A landscape with many valleys, sampled at points; each row gives a point and its height.
A ball rolls from a point to the lowest of its 2 nearest points, and stops where none of them is lower. Distance is the straight distance between rows; heights are no part of it.
fomu h=34.5: [122 117 105 122 127 125 121 138  83 146 143 104 150 111 138  78 140 165
 172 165  98 106 148 120]
tedi h=28.7: [168 112 146 134  64 177 134  88 122 143  88 129 168  86 127  94 112 103
  96 130  91  64 142 159]
natag h=47.3: [168 108 122 125 107 167 163 137 178  83 116 104  84 145 122 172 113 106
 130 174 137 124 190 155]
vip h=49.3: [156 164 139 105 129  73 118  81 193 131 103 130 149 164 145 170 129  75
  98 142 201 155 113 147]
bise h=43.4: [136 129 150 105 135  92 128 117 175  64 123 169 118 143 137 143 123  42
 110 107 162 129 172 154]
Voba h=25.5: [120 107 105 151 180  90 130 130 158 109 146 156 202 153 178 147 142  88
 148 154 163 160 186 136]
Lag h=53.4: [142 105 124 132 110 129 157  80 153  97 144 155 167 150 143 179 119  63
 109 141 173 155 165 162]
fov h=48.2: [167 151 125 116  98 169 147 151 126 151 106 125 101  89 134  97 129 129
 121 107  83  89 126 159]
Daso h=62.9: [122 124 143 121 103 142 122  92 118 150 125 137 122 133 107 138 115 106
 103  93 149 147  96 105]
fak h=50.1: [167 116 113 113 149 139 149 101 179 166  92 141 152 111 133 147 146 129
 113 150 143 136 125 126]
libi h=50.3: [154 114 111 121  96 174 150 135 125 106 163 115  98 164 102 176 102 142
 153 172 144 139 165 126]
Nen h=55.8: [150 136 139 146 126 155 184 120 139 145 116 126 123 164 107 143 118 129
 139 138 124 121 116 159]
Limi h=23.3: [116 194 165 111 116  99 120 104 122 119 116 133  89 127 140 115 156  87
  85 100 158 132  62 139]
fet h=46.0: [181 116  81 111 141 150 157 131 171 175 104 122 172  98 162 139 146 150
 146 181 128 110 159 171]
pobuz h=57.9: [143 105 127 123 159 112 123 127 145 170 138 129 154 172 105 174  94 157
 141 105 168 176 115 101]
vubit h=49.1: [120 182 154  95  81 105  93 159 101  91 170 115  88 187 104 156 106 125
 149 131 159 152 131 112]
duk h=36.6: [109 159 161 143 125  93  89 131  90 104 132 128 126 153 139  74 131 119
 154 116 140 118 142 104]
Piru h=26.3: [144 107  66 144 163 131 176 162 187  97 113 177 166  76 212 174 169  86
 104 164 127 147 180 174]
niki h=46.2: [117  80 132 115 130 116  88  86 143  74 129 133 118 126 133 126 115  79
 103 129 171 135 193  87]
vop h=68.0: [ 84 113 130 167 125 139 131 110  75 114 163  97 118 144 101 153 123 177
 118 138 142 138  48  89]
kimev h=27.6: [151 216 139 110 106 128 117 140 124 149 119 119 103 134 148 119 150 116
 118 125 166 124  76 147]
norok h=36.5: [145 101  61  98 138 129 151 174 117 126 153 124 127  86 171 112 137 169
 186 177  75 127 191 151]
ribim h=60.3: [ 84 135 138 153 140 133 131  68 134 110 119 195 134  91 106 147 158  78
  60  95 104 121  51 141]
peza h=56.7: [ 96  58 128 127 149 170 124 117 125 163 148 171 113  81 129 149  91 133
 107  84  99 135 123  93]
retu h=39.5: [139 134 111 104 149 103 128 138 197  61 115 182 134  94 172 158 152  48
  89 119 161 132 170 165]
meb h=25.1: [161 119 125 133 180 128 144 149 188 144  52 151 128  75 121 104 133 114
 106 105  96  80 142 159]
Lefu h=53.2: [163 122 109 110 134 132 140 141 173 128 126 113 113 171 122 193 119 149
 159 178 172 175 150 123]
Tokar h=56.9: [124 143 117 119 136 151 146  69 150 140 114 181 159  92 142 156 155  81
  82 132 132 126  70 134]
razug h=51.6: [142 158 175 108  67 135  83 109 143 109  74  92  63 120 118 121 105  75
  96 119 135  88 144 129]
babos h=30.8: [143 202 146 119 154  97 129 149 145 132 123 132 135 186 158 125 146 109
 146 141 158 152  91 154]
Siv h=50.2: [167 115 129 112  83 136 154  97 168  88 138 132 110 142 136 179 117  76
 120 155 156 149 157 152]
Kori h=45.9: [132 136 114 111 110 177 119 150 106 150 120  98  85 112 113 117 125 148
 124 125  87 110 119 108]
pimeg h=58.1: [126 160 125 114 114 150 145  86 123 104 138  91 109 169 126 170 149 126
 128 211 148 146  87 122]
pulil h=70.6: [ 61  92 126 173 143 135 147 133  60  90 172 102 137 134 120 132 103 199
 134 127 115 127  73  55]
bobu h=40.4: [128 156 155 134 128  86  75 149 102 148 121  89 145 128 127  75 133 156
 151 131 156 120 137  89]
zumol h=65.5: [ 95 101 128 134 134 129 133 100  99 132 165 126 122 144  96 171 105 151
 100  98 161 167  63  85]
fuge h=60.6: [103  93 151 127 126 125 106 127 122 122 136 134  78 127  89 125 104 123
  89  65 115 138 128  89]
Zetak h=54.2: [143 135 149 109  50 186 131  81 118 118 117 117  93 128 111 137 120  99
  98 145 108 107 121 127]
seb h=2.5: [139 137 173 145  99 111  85 111 123 150  98  98 133 132  98  83 106  96
 123  89 164  95 148 127]
zupu h=46.8: [126 157 120  97 100 123  92 153  99 103 167 109 130 169 120 148 126 157
 158 176 145 154 139  82]
siba h=32.8: [134 118  87  91 161 108 144 182 133 129 160 128 147 121 183 122 146 197
 188 184  74 158 176 120]
nokim h=50.6: [104 158 153  93 101 100  97 173  96  71 157 124  57 184 105 133  99 153
 141 108 115 162 125  88]
nuf h=28.3: [122 136 101 145 100 106 127 141  62 173 144  71 145 117 115  81 138 211
 172 127 102  86 110 155]
Lon h=26.0: [114  74  91 119 214 111 148 169 152 141 118 133 142 114 175 133 140 199
 167 175  72 150 166 116]
ferov h=43.1: [104 126 114 129  90 174 131 175  77 152 174 110  95 107 111 116 120 185
 123  83  88 130  95 100]
nelin h=46.9: [105  81  89 143 169 135 137 127  99 172 129 169 167  76 141 110 146 155
 149 110  74 101 124 141]
valed h=66.6: [124 160 157 166  91 131 117 148 102 128 121  62  60 163  80 124 130 161
 144 128 120 107  99 131]
dafa h=63.2: [ 85 135 153 136 152 107 138 100 130  89 123 166  75 118  95 131 142  90
  71  63  96 137  69 133]
romir h=58.6: [130 159 148 127 166  84 126 202 130 140 122 110 119 152 130  93 133 194
 186 142  90 150 137 111]
lif h=21.4: [145 112 122 159 109 120 118 137 100 209 113  76 166 110 102  84 121 187
 151 114 123 101 120 148]
kun h=56.1: [130 162 127 113  69 169 132  90 110 121 143 107  90 142 106 155 131 115
 126 179 130 125  91 113]
Ragul h=14.3: [121 124  85 142 178 120 152 124 177  98 142 181 180 122 199 167 159  78
 129 153 148 160 169 158]
nizuv h=55.7: [115 162 158 123 189  84 116 188 123 110 125 128 100 157 141  99 132 190
 149 110  97 176 118  82]
Relet h=36.7: [121  72 121 126 161 135  92 129 160 121  79 122 130  94 126  95 132 125
 125 126 113 102 187  90]
mos h=52.4: [164 160 152 106  85 122  64 138 158 138  69  79  61 129  83 126 102 127
 111 121 144 116 153 106]
Fopo h=13.3: [135 120 149 158  89 133 113 128  97 175 126  76 141 128  88  96 115 159
 131  77 149 100 115 125]
fese h=64.3: [125 114 119 101  99 131  83 109 127 112 127  80  75 165  75 166  98 171
 125 167 137 145 131  72]
Pefon h=16.9: [ 72 170 156 152 132  80 130  78 120 114 119 130 115 141 123 129 169 102
  63  87 161 149  19 143]
lub h=52.7: [ 75 138 140 182 189  93 169 162  88 120 156 117 131 152 145 107 142 194
 136 111 105 142  58 122]
mave h=32.1: [120 155 129 122 108 138 116 140  79 110 150 113 133 142 133  97 127 107
 171 147 120 106 149 132]
Kubud h=40.0: [144 115  90 105 100 156 146 159 117  99 136  98 101 117 147 111 134 134
 173 192  94  91 201 161]
mesar h=50.8: [162 165 152  98  76 123  78 141 141 118 115 107 105 162 101 146 108 111
 150 137 166 133 155 124]
vuk h=65.7: [121 144 148 135  83 131  89 149 120 104 122  62  53 183  56 152 114 170
 146 145 118 128 113  96]
bik h=45.0: [124 121 124 130 164 134 139 154 119 158 160 177 161 127 128 114 126 122
 137  69 131 140 123 132]
voda h=51.8: [ 66  59  99 147 194 155 128 133 116 172 150 191 143  68 140 133 113 152
 132 115  71 122 112 101]
lifun h=70.5: [ 81 116 119 164 126 120 144 152  52  87 162  90 125 146 131  96 115 196
 174 142  89 107 106  93]
Kinuv h=34.3: [157 129  90 112 146 146 160 146 185  71 121 166 131  64 187 156 166  62
  96 163 140 116 174 165]
lokor h=53.0: [182 129 104 119  92 187 172 127 154 154 137 124 134 136 113 172 123 140
 157 174 120 135 146 169]
ruf h=58.4: [134 140 161 188 120 135 172 105 117 151 119  88 127 156  92 132 129 144
 137 122 141 122  67 168]
rik h=26.6: [118  71  97 171 203 102 165 111 143 121 120 153 183 128 147 118 153 121
 160 161 101 112 167 180]
Div h=26.1: [118 152 120 113 167 110 155 123 155 101 155 154 147 175 167 157 133 105
 136 147 155 173 105 139]
goz h=52.6: [100 159 159  88 141  80  92 164 122  87 137 151  77 154 147 108 128 130
 135  96 111 172 133  77]
Kaba h=47.6: [ 71 111 142 159 181 103 146 164  87 137 169 153 152 130 151  96 135 178
 139  86  92 144  99 102]
kap h=6.1: [ 95 144 156 159 119 112 164  71 128 146 138 126 136 153 109 156 146 124
  72 103 155 150  28 152]
Dul h=41.8: [172 111  86 138 136 131 177 116 142 182 101 133 195 104 142 116 123 134
 160 134 104  92 169 199]
valet h=56.3: [129 132 147 133  44 197 102 113 115 136  91  88  87 104 101 108  99 123
  77 128  76  75 129 127]
Kem h=49.2: [139 107 136  88  94 129  85 108 162  90 100 125  86 116 120 139 104  65
  95 130 142 118 173 113]
fesum h=31.7: [148 106 108 141 206 117 136 121 173 161  71 174 172  70 133 104 141 121
 124  98 112 116 144 158]
Zon h=61.5: [116 118 138 147 166  94 131 168 124 108 141  98 137 172 131 121 121 196
 182 164 105 148 162  98]
Difuz h=15.5: [134  80  99 147 203 106 166 157 168 125 119 122 163 142 167 131 135 152
 178 167  92 147 177 171]
nuzum h=43.3: [148 102 109 130  86 163 133 133 135  77 124 116 112 102 153 118 139  79
 131 180 115  84 216 154]
keb h=41.1: [ 92 101 115 164 152 109 132 143  60 169 155 136 180  97 121  76 134 171
 148  79 103 113 105 130]
gir h=67.7: [ 91 134 111  98 172 111  97 124 142  83 147 208 144 103 171 136 153  83
 103 127 117 154 140 105]
Lir h=53.5: [144 132 118 106 137 151 126  63 165 158  87 135 171  93 144 155 140 104
  77 163 152 134  96 112]
Zizut h=68.8: [ 86 112 154 181 137 127 140 134  86  87 140  84  96 158 107  93 126 166
 156 139  92 103 125 114]
torip h=46.4: [172 141 134 113  97 152 132 154 157  84  89 114  99  94 157 108 124  76
 133 165 131  68 182 166]
Sep h=34.1: [142 107 130 145 153 111 124 111 139 138 138 153 211 146 145 113 132  82
 141 123 174 137 179 147]
Pon h=55.3: [114  85 124 137 156 138 145  95 134 113 163 195 175 139 121 179 117  66
 116 115 141 149 152 134]
Foge h=31.6: [150  93 132 131 174 123 115 148 151 150  71 118 104 101 105  76 127 142
 133  93  99  87 162 136]
bolu h=69.5: [109 158 113  85 153 129  93 122 139 121 116 169 119  90 169 113 147 106
 105 126 133 148 122  82]
tos h=46.5: [164 149 153 116 132 110 139 109 165 124 105 165 125 150 116 147 107  65
 101 100 175 133 123 160]
fetan h=43.7: [129 149 118 128 108 120  81 136 104 156 124  77 143 141 104 118 126 172
 151 153 164 143 133  68]
kebo h=36.0: [160 109 130 140  93 152 161  86 138 149 116 136 194 110 132 125 118  91
 135 140 124  94 168 188]
Mifa h=40.1: [146 129 111 104 145 138 139 142 131 147 151 156 179 128 162 122 127 101
 148 132 137 127 158 140]
zuf h=62.8: [121  99 150 114 131 107  87 112 124 110 116  98  87 157  84 132  88 138
 124 124 149 140 143  78]
veni h=49.0: [187 144 123 103 107 151 139 167 155 139  73 107 101  87 125  93 119 125
 141 134  98  57 175 175]
kover h=11.8: [178 155 188 138  50 138 104 116 120 176  86 116 134 100 113  79 108 102
 110  79 158  81 137 146]
Nelom h=36.2: [109 162 131 127  66 168 123 111  76 177 171 120 146 100 126 117 143 131
  88  91 151 128  61 120]
Nipom h=31.4: [143 191 135  93  71 143  97 120 104 183 134 113 131 112 133 122 155 136
 105 116 167 145  78 105]
bagu h=41.7: [121  85 123  95 154 115  75 142 141 115 137 130 136 119 138 123 117 128
 130 126 135 143 197  73]
Pativ h=21.5: [156 121 165 155  79 147 118  92 120 155  94 131 161  77 118  95 123 115
  90  88 116  82 101 148]
voru h=55.5: [159 123 122  96 152 104 103 130 171 157 112 112 108 173 105 179 116 151
 127 138 173 186 117 111]
vigi h=35.0: [108 125 107 163 111 110 149 185  62 177 181 111 165 121 118  80 127 210
 163  74 105 114 105 146]
fab h=65.6: [ 70 131 122 110 159 104 116 103 121  69 150 213 100 119 131 142 139  81
  94  95 108 144 101 118]
Suver h=40.5: [107 158 122 138  57 163 108 155  73 157 183 114 116 125 114 125 139 177
 120 103 131 145  78 112]
rogo h=49.4: [ 97  84 131 148 175 121 156 120 122 138 161 203 153 129 115 146 114 115
 116  67 126 150 109 128]
rure h=17.7: [111 145 143 140 161 111 155  87 132 134 148 151 145 167 127 162 137 105
 109 121 151 158  56 151]
rokip h=56.8: [101 144 128 173 135 122 172 135  97 149 143 100 129 134 110 102 150 169
 142 113 111 131  55 149]

Where does a ball stop that starts at each point below?
rogo -> Ragul
Kaba -> seb
razug -> meb
Nelom -> kap
tos -> Ragul
romir -> mave
veni -> Difuz
Zon -> mave
dafa -> seb
nelin -> seb
lifun -> fuge
Dul -> seb

Call two points neighbours if one is among the 2 nearest of the other. Go from one point of each pair to the other, from neighbour to neighbour, staying as low as possible. Name the highest point that can't be avoided.
Ragul and Zetak -> valet
kap and Ragul -> veni
mave and seb -> fomu
Difuz and Ragul -> rik

Write out the way that a ball takes from each point below.
fab -> dafa, ribim, Tokar, Lir, fak, fet, Dul, kebo, tedi, Pativ, kover, seb
Pon -> rogo, bik, Mifa, Sep, Voba, Ragul
voda -> nelin, keb, vigi, nuf, lif, Fopo, seb
mos -> mesar, vubit, zupu, fetan, bobu, duk, mave
ferov -> Suver, Nelom, Nipom, kimev, Limi, Pefon, kap
rokip -> lub, Kaba, keb, vigi, nuf, lif, Fopo, seb
